Each row is a point on a tangle of strands that fork, close into loops and nearly touch. The rows are in no order.
Points whose rows are less than 67.2 apart are linked; no others are. Some points are linked to none.
lifig: [ 31.6  -3.4   1.6 -13.7  33.3 -13.5   5.3  13.5 -16.1  -0.2  12.9  29.0
  10.9  12.9  32.2   6.0 -23.9  15.2  -8.1 -39.1  -9.3  16.1  26.6   6.6
   0.1  18.9 -15.9  -9.5 -22.1  13.7  -3.5  -5.2  40.7  -2.0]
notin: [ 20.1  -6.5  -1.5  -6.1  10.3  -5.0 -18.8 -23.2  15.3  14.4   4.6  16.5
  23.8  10.5   9.1  14.9 -19.8  29.4   5.9  -8.5   6.2   0.9   3.8  27.3
 -10.5  -3.3 -15.8  -2.3  -5.2   9.5 -32.8 -16.1  16.5 -13.7]
Figim: [ 17.6  -4.8 -26.2  29.8 -34.1  14.4  -5.1  14.0  14.2  20.5 -34.5 -38.6
 -21.5  -7.0  -8.5   0.9  19.5   8.4  31.9 -14.0 -30.4  13.5   0.8  -5.3
   4.2 -16.6   2.8  -7.3  25.4  -8.9   3.6  23.1 -44.2 -38.2]
Fomeb: [ 35.2   4.0   9.4  -0.5  42.7 -17.9   1.3  -1.5 -16.2  -3.2  12.4  34.8
  16.9   8.8  25.5  -5.0 -42.6  23.6 -14.8 -36.1  -1.0  15.3  40.3  19.6
   3.0  18.5 -15.5   3.1  -6.5   4.5 -30.2  -7.3  56.8  -1.4]
Sese: [ 28.8  24.6  34.4 -14.9  49.2 -21.5   5.9   6.1 -50.5  -8.5  10.5  46.3
  31.9   2.0   0.0   7.3 -25.7   4.0 -34.3 -41.8  15.0   4.6  13.2  14.2
  -4.7  10.8  -7.3  14.4   0.5 -16.3 -10.5 -10.7  51.9  -3.1]
tope: [-14.3   2.4 -18.0 -13.1  -1.2  11.6   5.2  14.0   2.2  -1.3  20.7  -7.1
   0.7  11.0  -5.9   9.8  23.7  -4.0  25.8  11.9   4.1   0.3  -3.9   2.6
   1.4   0.6  -3.5  -4.0   2.3   1.8  25.3  -1.5 -14.2  26.2]
Motiv: [ 41.3   6.9 -21.1  17.4 -22.0  40.2 -15.9  39.4   5.2  10.6  -4.6 -16.4
 -24.5 -12.2  -7.6   3.0  20.7  14.7  19.0 -27.9 -35.3  13.0  28.8   0.1
   8.6 -12.2  -3.1 -37.5  23.7 -14.5  17.7  19.8 -26.1   3.6]
gafa: [ 10.9   0.5  22.0  11.2   3.3  -9.3  -4.3 -54.8  13.3  -0.4 -31.7  14.3
  15.3  -4.6  -8.5 -17.2 -17.6   1.2 -30.2   2.7  25.7 -27.8   8.2   0.3
  -6.3 -10.8  12.3   5.4  -2.2 -14.3 -35.0 -14.2   1.0 -39.6]
tilug: [ 31.4  11.9 -19.7  16.3 -19.5  40.7 -24.1  35.9  10.1  10.4   7.7 -15.4
 -24.5 -15.6 -10.2  -1.2  33.0  12.6  17.3  -0.2 -27.5   9.5  30.8  -7.5
   7.0  -7.3  10.7 -39.5  21.1 -20.1  26.4  13.3 -13.7  32.2]
supov: [ -0.6  -6.7 -21.8  22.6 -36.6  -8.0   7.1  -7.8  10.0  17.0 -38.2 -33.7
 -15.8   5.3   3.6   1.7   9.0   3.5  25.8 -14.4 -34.5  11.0 -17.2 -14.2
  -1.8  -7.2   5.9   1.3  11.7   8.5  -2.3  20.4 -35.7 -47.3]
Pero: [ 17.8  16.9  -5.7  -4.2  -8.9  40.8 -14.4  69.4 -22.3   0.9  28.5  -2.8
 -16.1 -10.0 -14.7  19.2  36.3   4.6   2.9  -7.7 -24.8  14.2  20.7  -4.5
  -5.3   4.2  -0.2 -31.7   2.0 -12.2  27.3  16.7  -3.3  26.7]
Zas: [-11.7  -0.8  23.9  13.8   1.7  -2.6  -4.8 -50.4  16.0  -2.4 -25.0   8.6
  11.5  -8.4 -15.1 -15.8 -14.9 -10.3 -28.6  21.4  36.1 -29.7  -7.1   3.0
  -2.8 -14.8  11.6  12.6  -2.3 -23.4 -36.3 -21.0  -5.7 -23.7]
letef: [ 26.6  -2.6  19.2  -2.0  24.0  -7.2 -13.3 -30.9  29.3   7.1   7.9  13.1
  -0.6 -10.7  15.9 -34.4 -24.1  18.9 -25.4  20.0  32.9 -10.4  26.3  17.0
 -16.4 -14.3   9.2  -7.7 -12.9  -1.2 -39.1 -13.8  23.0  -5.6]
beku: [-29.3   4.2  10.1  18.7 -21.7 -14.0  22.5 -17.3   6.7 -22.3 -26.7 -22.0
 -26.3  -1.6   4.5 -38.9   7.0 -21.4 -27.5  22.3 -17.9 -10.7 -29.4 -26.6
  -5.9  -9.6  27.1   5.3   0.1  39.0   5.0  31.5   6.1   3.1]
zamal: [  5.1  15.2  -1.8 -10.9  -1.5  37.4  -9.0  75.8 -38.3  -1.8  26.0  -2.7
  -6.4  -7.9 -20.2  37.8  37.0  -0.7  -7.4  -7.9 -15.5  23.4  11.3  -2.3
  -7.3   5.7   2.0 -17.2  -5.6  -5.6  17.6  18.1  -9.4   9.9]
Ras: [ 12.4  -6.2   6.5  -7.1  -4.1  -8.8   1.9 -15.2  34.8 -14.1  10.2 -17.1
 -23.6 -14.6  18.3 -47.6  13.1   3.4  -7.8  27.7   8.9 -11.1  12.6  -9.0
 -18.6  -2.8   9.8 -21.9 -22.1  13.4  12.0  -3.2  -4.8  15.6]
lutot: [  2.0 -14.9  -0.1  10.0 -29.5 -19.6   6.9 -23.8  33.1   1.5 -26.2 -33.6
 -15.0  -8.2   4.9 -18.9  28.1   7.0  -8.9  14.5 -26.0   9.7   3.9 -16.9
  -9.6  -5.9   0.9 -20.7 -12.4  15.9   1.0  13.5  -3.6 -23.3]
Tezu: [ -9.1  -0.5  31.5  -5.0  23.1  -1.5 -18.2  12.8 -23.8  -9.0  41.5  27.2
  31.3   5.5   1.6  23.7 -29.5  20.6  -1.7  17.2  20.3  11.6  -9.7  35.5
 -21.3  16.3 -15.7   7.8 -10.0  -6.7 -29.5 -16.6  40.2  17.8]
korom: [ 16.6  -4.8  -0.3 -10.6   3.5  -9.4   3.1 -16.9  19.7 -10.3  13.0  -7.3
 -19.3   0.5  20.3 -37.5  12.6   0.7  -2.0   5.9  -1.5 -12.7  10.9  -5.5
 -11.4   7.0   7.0 -24.2 -17.3  19.5  24.1   1.7  -3.4  14.2]
Sudam: [ 42.0  -8.7 -16.4   0.2  15.1 -15.7   6.3 -10.4  17.6  12.7 -22.4  15.2
  -5.8   2.4  51.7  -1.0 -36.0  20.2  10.1 -51.2  -9.1  24.5  38.0  -1.3
   8.2  19.9 -15.5   3.1 -13.1  10.8 -10.0 -13.7  12.7 -30.6]
bevar: [-24.1  10.6   0.5 -27.0   6.8  14.2  -2.3  65.3 -31.7  -4.3  38.2  -1.9
   5.8  -9.5 -13.4  47.0  28.7 -12.2   1.6  16.1  11.5  24.4  -8.7  -1.9
 -10.3   9.2  -2.3   9.3  -9.5  -5.6  23.6   3.6  -5.0  26.1]
rom: [ 41.7   2.8 -10.2  10.7 -17.9  44.1  -8.2  62.6  -7.7   3.3  -2.3  -4.6
 -29.4 -15.5   5.2   3.3   2.9  11.1   7.9 -57.8 -36.3  24.0  29.4   2.6
   3.2  -4.3 -19.9 -31.6  14.8 -15.6  13.7  22.5 -25.3 -11.4]
relo: [-23.2   5.6 -11.7 -18.4  -3.6  29.9  -9.9  74.5 -15.3  -5.9  44.8  -0.5
   3.0 -20.0 -20.3  45.2  18.6  -8.2  10.2  34.3  14.6  36.9   1.8   3.2
  -0.9  12.7  -6.5  16.0  -1.4 -18.6  12.7   9.4  -1.0  34.4]
voti: [ -9.8   0.4 -26.7   1.5 -10.3  37.8  -3.9  48.4  -3.3   3.0  11.1  -6.7
  -3.5  -6.3 -29.8  27.2  36.0  -9.9  33.4  16.1  -0.1  10.3   9.9  -1.2
  21.0  -1.2   4.4   0.1  20.3 -21.4  22.1   9.9 -18.7  29.4]
gava: [ 17.8  -1.6   4.7 -14.1  13.8 -12.1  12.9 -14.3   1.6 -13.7  11.6   2.7
 -14.9   7.6  24.0 -36.2   4.8 -11.0  -6.2 -10.0  -1.1 -21.3   9.3  -8.2
  -5.2  11.9   7.1 -20.1 -14.4  22.6  38.6   8.4   2.2  13.3]
Refa: [-41.3  -3.9  -7.0 -21.2   2.9  15.7 -13.7  35.2 -15.4   1.3  37.8  16.0
  25.9   0.0 -20.0  57.0   0.6  -2.7   6.5  13.9  18.9  25.8 -16.9  18.5
   1.9   7.7 -20.5  22.7   0.4 -14.7 -10.2 -10.6   2.7  17.9]
zam: [ 32.7  -1.0 -16.7   0.8  -7.0  28.5  -3.7  49.2  -5.2  14.9   1.4  -1.3
 -25.9   0.4  24.4  11.4  -6.9   7.4  19.2 -59.5 -33.7  27.4  20.7   1.4
   3.7   5.2 -22.2 -21.6  -4.5  -6.8  11.0  13.8 -14.5 -28.6]
fepe: [ 24.4  -0.3 -22.3  -1.2  -9.7  13.4   2.2  26.7  -3.6  13.6  -3.6  -5.6
 -14.3  10.4  18.0   6.7  -0.5   5.0  25.2 -50.7 -30.5  11.4  11.4  -4.4
   2.8   3.2 -12.6 -21.1  -5.6  -1.2  18.8  10.8 -20.2 -30.6]
lepi: [ 40.5 -12.4 -10.1   0.6   8.7 -20.3  -4.4 -17.2  23.8  26.5 -24.5  17.2
   1.8  -3.9  47.6   3.7 -42.2  29.1  15.5 -47.4  -2.5  31.2  31.5   5.3
  -3.3  14.4 -20.9  13.7  -4.4   2.0 -29.3 -16.5  12.5 -45.8]
Luv: [ -1.2  11.5  30.9 -12.9  32.4  -0.4  -8.3   2.0 -25.8  -9.0  23.2  40.2
  29.8   4.8  -4.8  18.2 -25.0   7.3 -11.6   1.1  32.1  -8.6 -13.2  29.4
 -15.7   4.0 -16.1  13.0  -4.6 -11.2 -15.7 -20.9  29.5  16.4]
Lok: [-36.2  -5.1  -6.0  23.1 -31.6 -20.1  18.9 -32.2   0.0   0.8 -39.8 -23.3
  -1.5   8.8  -6.3  -2.1  -7.0  -3.1  -3.2   2.1 -23.9  -6.6 -41.3 -19.7
   7.9 -10.6  11.7  23.2  12.3  29.4 -22.5  12.4 -20.8 -27.3]
Bezam: [ 34.5  -3.2   1.4  -2.2  18.1 -13.9 -14.0 -33.3  12.5  11.3  -8.4  26.9
  21.9   6.3  13.7   0.9 -31.1  30.3  -4.1 -24.1   6.5  -1.2  16.1  22.0
  -9.0  -1.5 -12.2   1.7  -0.9   4.7 -37.0 -13.9  21.3 -25.4]
giz: [ 16.4  -4.7  29.9  10.8  -1.5 -13.7   9.6 -49.5  22.0   3.2 -36.6   9.6
  10.8 -13.1   1.9 -22.7 -13.2   3.8 -42.4   7.5  17.6 -18.2  24.2  -8.7
  -8.1 -14.7   8.5  -3.2  -8.6 -14.6 -37.6  -3.0  16.1 -52.0]
Dipe: [-23.7  -3.5 -25.6 -22.2  -5.8  26.3  -7.0  52.0   8.8  -3.6  39.9   1.8
   4.9 -13.1 -18.6  31.1  10.6  -5.0  32.5  33.9  19.4  29.2   1.8   5.8
  11.2   4.9 -10.4  17.6   8.0 -25.2  13.0   0.3  -4.9  39.4]
vora: [ 20.7   2.1   2.9 -24.9  18.0  -5.8   8.6  15.3 -12.4  -5.1  25.2   8.5
 -11.9   9.2  26.8 -10.0  11.0  -5.6  -1.8 -21.9 -12.3  -7.1  12.9  -6.4
  -4.6  15.0  -6.1 -25.4 -20.6  16.3  45.2   1.9  14.7  22.8]
finet: [-43.2   2.4   5.5  22.8 -22.5 -13.7  18.9 -35.7 -17.2  -2.8 -38.5 -12.6
  -2.8   9.8  -9.2 -10.9 -21.1 -12.0 -25.3   4.7 -16.1 -21.1 -44.5 -19.3
  14.7  -9.2  17.8  30.8  18.8  37.3 -22.7  10.7 -13.9 -13.0]
Gitu: [ 16.0   3.2   2.1 -24.5  16.7   2.4  -0.9  34.2 -20.0   0.9  32.8  10.6
  -0.4  12.6  18.0  12.5   9.0   6.6  -2.3 -20.3 -14.2   9.8   7.6   2.3
 -10.7  14.2 -11.4 -23.6 -25.4  13.8  22.6   3.4  19.9  10.6]
zatut: [-10.2   3.4  20.8  10.5  -1.8 -11.2  21.4 -24.0  -2.5 -23.4 -11.2 -13.0
 -24.1   0.2  15.5 -54.7  -3.7 -26.6 -30.1  17.9   3.5 -28.6 -13.5 -21.0
  -9.6  -3.4  30.9  -3.3  -8.3  26.4  21.5  27.3  -0.5  -0.2]
domo: [-31.3 -15.6 -30.1  19.3 -25.4  -7.9   2.5 -12.9  24.0   6.9 -22.1 -35.4
  -2.3   1.0 -23.8   7.2  28.5  -8.4  18.2  26.3  -6.9  11.6 -17.9 -11.5
  16.5  -8.5   9.0  11.9  17.7   0.2  -4.9   5.3 -27.2  -3.5]
nulum: [-40.6  11.2  22.2  27.5 -13.8  -4.6  14.1 -42.0 -26.3   0.7 -39.7  -1.3
  -2.6   6.2 -12.6 -17.6 -36.9 -19.4 -40.1   6.2  -0.3 -33.9 -39.0 -18.9
  15.5 -11.5  29.0  31.5  17.4  24.7 -24.2   5.5  -4.8 -22.2]
kuv: [-33.3 -20.8 -34.9 -10.5 -11.1   3.9  -3.2   1.2  31.1   2.1  14.2 -13.0
   7.7  -5.7 -22.1  10.2  13.0 -10.0  30.6  31.4  18.8  13.9  -8.8   2.7
  23.1  -4.5  -5.0  22.4  19.0 -18.7   2.5  -8.7 -23.1  24.4]
buki: [ 25.9  13.6  19.3  -8.6  34.4   0.9   4.7 -11.0   5.3  -6.3  23.9  18.9
  -4.7  -3.8  23.9 -45.0 -29.9  -3.9 -17.3  16.2  42.5 -26.6  17.7   9.1
 -19.1  -6.8  14.0  -2.7 -14.8  -8.5   4.4  -8.7  10.5   7.9]
Zate: [ 35.1  -1.7  11.3   1.3  22.3 -11.5 -12.7 -42.4  20.7   8.6  -8.5  24.4
  11.6  -6.9  12.5 -20.9 -27.9  23.2 -24.8  -4.4  20.2  -8.7  29.6  18.5
  -9.0  -5.7   3.8  -1.7  -2.8   0.2 -41.5 -12.5  24.1 -20.7]
mup: [ 12.1  -6.0 -22.0   3.5 -18.1  -8.6  -0.5 -15.3  19.8   6.5 -14.4 -21.7
 -15.1   6.5  10.5 -13.0  19.1   7.3  12.4 -10.3 -27.6   4.5   6.5 -11.0
  -2.4   0.9   4.0 -23.8  -7.8  14.7  16.6  10.7 -17.9 -18.8]
menip: [  6.5  -6.7   1.0  -1.3   8.3   3.9 -27.4  -8.2   5.3  15.3  17.1  14.8
  29.8  14.5   5.0  29.8 -24.0  33.6  13.6  -0.9   1.6  12.5  -2.9  37.6
 -13.6   1.0 -24.1  -1.6  -4.1   3.3 -38.2 -15.6  27.8  -6.5]
lol: [-41.6  -7.0   7.0   0.1  -0.6  -6.4   3.6 -38.8 -16.8  -1.8 -10.9   8.4
  18.3  13.9 -22.8  10.9 -19.0 -19.6   2.3  -1.1  16.7 -31.7 -32.2   2.8
  25.8  -0.1  -8.9  27.6  19.4  -3.0  -9.8 -23.2 -22.9   7.7]
mubu: [-16.2  -3.9   6.3   0.7   4.8  -5.1  -1.0 -42.8  -0.1  -0.9 -12.3  13.9
  21.6  13.4 -12.7   5.1 -13.8  -3.6   0.0  -3.4  22.3 -29.7 -18.6   8.1
   5.1  -4.9  -5.0  14.4   6.3  -0.7 -13.7 -20.2 -16.0  -5.1]
vur: [-34.8   1.8 -17.7  -9.7  -6.0   2.8  15.1  18.6 -10.9  -7.3  15.2 -12.7
   0.1   6.3 -16.5   9.5  22.4 -21.9  31.9  17.1   2.1  -5.6 -15.1  -8.6
  15.4   4.2   3.2  12.2  13.9  -1.9  37.0   4.2 -22.4  36.0]
perum: [-27.8   4.8   1.2  -5.7   0.3 -11.0  22.9  -0.3  -5.1 -27.6  14.2 -18.8
 -10.9  -3.2   2.6 -25.1  -1.9 -26.9  14.8  29.3  19.9 -22.6 -21.2  -6.7
   2.1  -0.5   5.9  17.1   8.8   5.9  42.8   4.4 -24.6  42.2]
Zofog: [-19.7   4.8 -10.7  16.4 -18.4 -17.4  11.9 -15.3  -0.4 -14.1 -18.4 -25.9
 -24.6   6.7   2.6 -29.2  19.6 -14.6  -1.5   9.0 -32.2  -8.8 -23.5 -24.9
  -1.6   1.4  26.3  -3.2   3.4  35.0  23.5  29.6 -10.1   9.3]
mik: [ -7.7   0.5  11.9  -4.4  12.5   2.7 -24.1 -25.6  -2.9  -0.1  -0.9  34.6
  34.5   8.2 -16.2  36.3 -20.1  11.7   7.0  -8.2  22.1 -15.0 -19.7  28.6
   1.8  -2.0 -24.7  18.1   3.6 -11.3 -33.3 -31.1   7.4   0.5]
rarif: [-17.3 -16.5 -31.1   6.9 -17.5   1.5  -7.3  -4.6  37.9   6.4  -5.5 -32.5
  -2.9  -6.0 -20.9   5.1  34.2  -1.5  24.3  34.3   4.2  18.0  -2.3  -3.1
  12.2  -7.4   5.9   6.3  12.4  -7.8   2.7  -3.5 -23.4  12.0]
Ges: [  7.9   8.7  27.1   8.2  10.2   3.0  -0.5 -24.1  30.2   0.6  -2.3   2.8
  -5.3 -20.6   9.1 -38.4 -24.2  -4.2 -32.9  44.6  48.6 -19.9  16.8   1.5
 -23.2 -23.5  20.1   1.7 -24.8 -33.2 -31.0 -19.7   5.6 -19.4]
rike: [ 22.7   8.2  20.7   3.8  24.2  -0.9  -9.9 -28.1  25.9   5.8   7.7  14.8
  -1.2 -17.0  14.1 -39.0 -28.3   8.0 -29.4  34.0  44.9 -18.4  25.9  12.1
 -23.4 -19.0  18.5  -0.7 -16.6 -23.4 -36.3 -18.6  18.5 -13.7]
peb: [ -7.4   2.8 -15.1   3.5 -15.9  -3.2   1.9  -0.3  18.8 -15.4   7.2 -24.3
 -22.8  -4.6   2.4 -27.0  31.3  -8.6  19.3  29.5  -7.1  -4.1  -5.1 -15.2
  -7.5   5.0  16.9  -9.4   1.5   3.8  34.8   6.3 -19.0  34.9]
susum: [-21.1   8.4  20.9  15.7  10.1   7.1 -22.9 -50.7  -1.4  -2.3 -24.6  21.9
   6.8  -9.0 -29.5  -7.5 -29.3 -25.6 -17.5  17.6  41.5 -43.1 -14.6   3.5
  16.6  -6.0  10.7  29.3   7.8 -38.8 -33.0 -35.4  -7.8 -16.2]
Kir: [  4.9  -5.0  -4.1   1.5 -22.1 -10.0  -3.6 -10.7  42.1  -8.0   3.4 -31.9
 -26.1 -17.9   4.7 -34.2  32.6   5.6   3.2  36.2  -6.9   7.4   7.4 -15.4
 -15.4  -3.3  10.5 -22.0 -12.2   4.2  13.6  -1.9 -10.0  20.9]
bizo: [-12.1  13.4  17.7 -37.7  15.3  -3.8   2.6  60.5 -40.5  -6.7  40.8  -3.0
   4.5 -12.6   2.6  40.5  26.8 -12.3 -11.5   8.2   9.5  19.6 -15.4  -1.3
 -21.0  13.5   2.3   1.4 -22.5   4.1  32.6   0.4   1.2  25.0]
Sez: [ 14.4   3.9  22.0 -34.0  30.5 -15.5   4.7  40.4 -40.8  -4.8  28.1  14.4
  11.2   3.3  20.5  23.4   8.0  -2.5 -22.8 -22.4  -3.3  13.6  -1.0  -0.8
 -13.8  15.9  -5.2 -10.7 -29.3  12.7  26.0   0.0  27.5   8.7]
Vabu: [ 15.3  18.5 -14.5   3.7 -14.7  36.2 -12.5  48.0  -7.5   1.6  22.4  -5.9
 -21.7 -10.1  -8.3   4.4  39.8   1.5  19.8   5.2 -21.6   6.0  22.0 -11.2
   1.2   3.8  10.6 -33.4  12.5 -20.7  41.9  11.7  -9.4  43.8]
roz: [ 34.4  -8.6 -12.2 -11.3  16.8 -12.0   5.1  -8.7   5.3   6.4  -6.0  19.0
   4.7  12.2  33.6  -2.1 -23.2  15.7   5.2 -45.5 -10.7   9.0  24.9   2.8
   3.1  13.1 -12.0  -8.6 -17.8  16.6   0.4  -6.6  13.9 -19.7]
duf: [-44.1 -18.9 -19.4  27.9 -33.5 -20.2  13.9 -14.8  22.6   2.2 -35.4 -38.2
  -5.6  -4.7 -22.9   2.9  22.9 -13.6   1.3  31.7 -20.2  17.2 -30.1 -21.5
  18.1 -12.7  10.5  23.7  18.8   7.1 -20.0  13.9 -12.9  -5.2]
bizu: [-21.8  -5.0 -14.1  24.8 -40.3 -18.8  15.8 -18.5   6.4  15.0 -45.6 -33.2
  -9.9   6.4   2.2   3.1  -2.1   2.8  15.0  -7.7 -31.0   8.7 -35.1 -21.5
  -1.6  -8.9   5.8  18.9  14.4  18.3 -18.2  18.3 -28.8 -47.9]
fet: [  0.8  -4.3 -31.4   8.5 -13.7  41.4 -16.1  38.3  18.6   6.7   6.1 -16.1
  -9.1 -14.8 -27.6  16.6  35.8  -2.7  37.1  27.0   0.7  15.7  15.7  -0.6
  24.4  -5.1  11.1  -3.1  25.3 -24.0  18.2   6.8 -17.7  33.1]
mefuf: [ 22.9  -6.5  -7.2 -12.2  15.8   4.2 -15.6  29.0  -7.7  10.6  28.7  10.5
  -3.0  11.3  27.9  10.4 -11.9  21.0   1.7 -22.9 -21.3  21.2  24.2  11.7
  -2.5  14.9 -15.8 -25.9 -25.2  17.3  -1.7   1.5  34.9   3.8]
Zeg: [  4.0  -3.3 -16.1 -12.2  -0.5   8.4  -8.9   2.0  12.8   7.1  16.4  -3.5
   2.5  13.4   2.2   8.8  13.5  12.7  19.8   0.2  -3.5   1.4   2.9  11.2
  -6.7  -1.5  -7.1 -14.8  -7.9  10.5   8.9  -4.0  -4.7   6.8]
Tukul: [-33.0 -15.3  23.7  21.4 -38.3 -17.6  35.6 -21.5  32.3  -9.9 -42.4 -32.7
 -11.4  -7.2 -12.1 -11.2  17.7 -12.9 -26.1  39.2 -13.2   1.6 -20.2 -15.6
  -5.1 -20.8  -6.6   0.0   4.5  10.8 -22.0  21.0  20.1 -16.8]
susa: [-30.1   7.7  23.5  16.4   5.7   2.5 -16.8 -50.6 -21.6   0.2 -26.1  18.2
   7.5  -1.8 -32.4  -5.9 -31.9 -29.7 -14.4   7.1  31.1 -49.3 -22.6   0.9
  31.1  -3.0   8.1  35.8  19.4 -25.9 -24.3 -33.7 -12.6 -12.2]
tum: [-16.5   7.7  22.3  -9.4  23.0   2.3 -17.8 -10.1 -21.3  -7.3  11.2  41.6
  34.8   5.2 -18.5  35.9 -22.2   4.4  -3.6  -3.3  27.6 -14.1 -21.9  28.0
  -2.1   3.6 -25.7  21.9   2.8 -15.8 -23.9 -31.5  16.6  13.0]
poz: [-35.5  -2.9 -25.6  -5.8  -9.9  11.4  11.2  38.2 -18.4   1.9  12.1  -8.9
   1.2   1.6 -25.7  17.6  27.6 -27.1  37.9  17.9  -1.6   3.3  -7.5 -12.1
  30.9   4.0   6.2  15.4  24.0 -14.8  34.6   9.9 -22.2  36.2]
Tifaf: [ 14.2   2.1 -26.0   2.7 -14.8   5.8   1.0   8.0   2.1   9.4  -5.6 -16.1
 -13.0  15.5   7.6   1.9  15.6   3.9  25.6 -26.4 -32.4   3.7   3.2  -5.7
   3.6   0.8  -0.4 -22.6   0.0   7.2  22.1  15.3 -24.0 -19.1]
felu: [ 21.2   6.9  32.5 -30.2  37.1 -26.5  14.7  23.1 -51.0  -5.0  11.1  26.6
  27.8   7.0  12.9  23.2  -2.9  -1.9 -29.3 -43.7   3.9   7.4  -5.9  -1.9
  -5.8  13.4  -5.2   5.0 -21.8   6.0  20.6  -5.2  27.1  -3.8]
bire: [-45.0 -15.8   2.0  23.0 -33.2 -21.1  22.5 -27.8  19.8  -5.3 -39.2 -30.9
  -3.7  -1.7 -15.7  -3.6   9.2 -10.5 -14.3  26.4 -14.4   0.4 -32.6 -18.6
   6.7 -14.9   4.0  18.2  10.2  17.7 -26.0  11.7  -7.2 -15.2]
gisu: [ 10.9   1.9  16.7   0.0  14.4 -10.9  19.8 -29.1  -5.4 -15.8  -2.3   2.2
 -10.0   7.1  19.7 -47.7 -10.4 -23.0 -21.2  -1.0  14.3 -33.1   5.0 -11.2
  -4.4   4.5  24.5  -8.1  -9.2  16.6  27.1  14.1   0.8  -4.6]
nog: [ 20.3  15.3  37.4 -22.4  39.2 -17.7  15.6   3.2 -46.1  -3.7   4.0  38.8
  29.2  10.1  -1.4  12.0 -15.2  -4.0 -23.8 -39.2  17.8 -12.3  -2.5   6.8
  -2.6   5.8  -5.1   8.2  -5.6  -6.2  12.7 -10.8  28.6  -0.4]
Siga: [-46.6  -1.0  16.8  16.8  -1.9  -3.2  -2.8 -49.0 -24.9  -0.6 -21.8   6.4
   3.3   1.6 -28.4  -8.8 -35.2 -34.6 -20.7   9.9  19.0 -42.3 -35.7  -4.4
  35.6  -1.4   8.4  38.0  24.4  -9.2 -19.8 -20.3 -18.1  -2.3]
Zosok: [ 21.9   2.2 -29.0  17.4 -22.2  24.6  -8.5  19.9   7.6  12.3 -11.8 -25.2
 -19.1  -1.3 -10.1   3.6  27.2   7.1  28.4 -17.0 -33.4   7.6  10.2  -2.6
   8.1  -7.9   3.6 -24.2  17.0  -6.4  18.8  19.7 -30.8 -10.8]
mugo: [-34.8 -13.0 -26.1 -24.1  -2.0   7.1  -0.1  21.4  14.3  -6.9  32.0   2.9
  11.2  -6.4 -15.3  19.6   1.0 -12.1  29.4  30.3  27.2  12.2 -10.6   5.6
  14.2  -0.4 -16.1  26.8  11.9 -20.2  12.5 -10.1 -15.5  37.9]
pevav: [-12.6   6.4 -19.1  13.4 -18.5  -6.3   5.6  -7.4   2.2  -8.2  -8.9 -27.6
 -23.2   6.0  -1.6 -21.3  32.3 -12.2  17.7  11.4 -30.3  -4.3 -14.6 -19.3
   1.1   3.3  24.3 -10.9   9.0  17.4  35.7  21.3 -15.9  19.6]
Met: [ -3.9 -19.0  22.4  12.7 -36.7 -22.6  24.1 -20.6  37.6  -3.9 -34.8 -36.6
 -18.0 -11.6  -0.9 -22.8  28.7   1.2 -22.4  32.5 -19.3   9.8   3.7 -19.1
 -12.7 -12.7 -10.8 -21.6 -11.1  10.4  -7.3  14.5  16.8 -21.1]
Nide: [ 12.3   3.2   8.4  -9.7  12.8 -11.6   9.4 -24.3 -19.4   3.0 -13.3  28.7
  27.3  22.8   2.1  11.7 -19.7   9.6   7.3 -41.0   3.8 -16.7  -9.5   3.6
  -0.9   5.4 -12.4   6.2  -2.9   4.2  -4.8 -11.6  -0.3 -18.9]
runo: [ 32.0  15.6  19.0  -5.0  48.1 -19.3   3.3  -0.4 -32.9  -6.0  14.8  44.6
  23.6   6.6  11.3  -3.3 -39.5  16.1 -27.0 -37.1   5.7  10.2  29.9  20.2
  -2.9  16.1 -11.8   8.4  -1.1 -10.3 -25.5  -6.9  59.9  -1.3]
fozi: [-11.0  -5.5   4.5  -6.5  10.1  11.2 -23.2  16.4 -10.3   6.1  34.9  14.0
  29.0  13.2  -2.0  39.5 -14.9  26.1  10.0   6.9   1.5  20.9  -7.1  34.7
 -14.5   7.7 -21.4   0.7  -9.3   0.9 -29.3 -10.8  28.6   5.1]

A piece is all that can be reached along the links. How many separate loops has the piece of each point below (a circle has one, a figure eight two, a Y none), and how many tips (points with one link)?
rike: loops 0, tips 2
Sese: loops 2, tips 1
tope: loops 0, tips 2
giz: loops 0, tips 2
bevar: loops 2, tips 3

A tip is a point with one link. Name the tips that can be reached along the links from each point below, in the order of the rows.
duf: zamal, nulum, bizo
Gitu: lepi
letef: mik, Ges
susa: giz, mubu

Name the points in between on the shortest way along the links from the first point to the second, in order.
felu / Sudam: Sez Gitu mefuf lifig roz
Siga / gafa: susa susum Zas
Motiv / zamal: tilug Vabu Pero
Sese / korom: nog felu Sez Gitu vora gava
Zeg / voti: tope vur poz
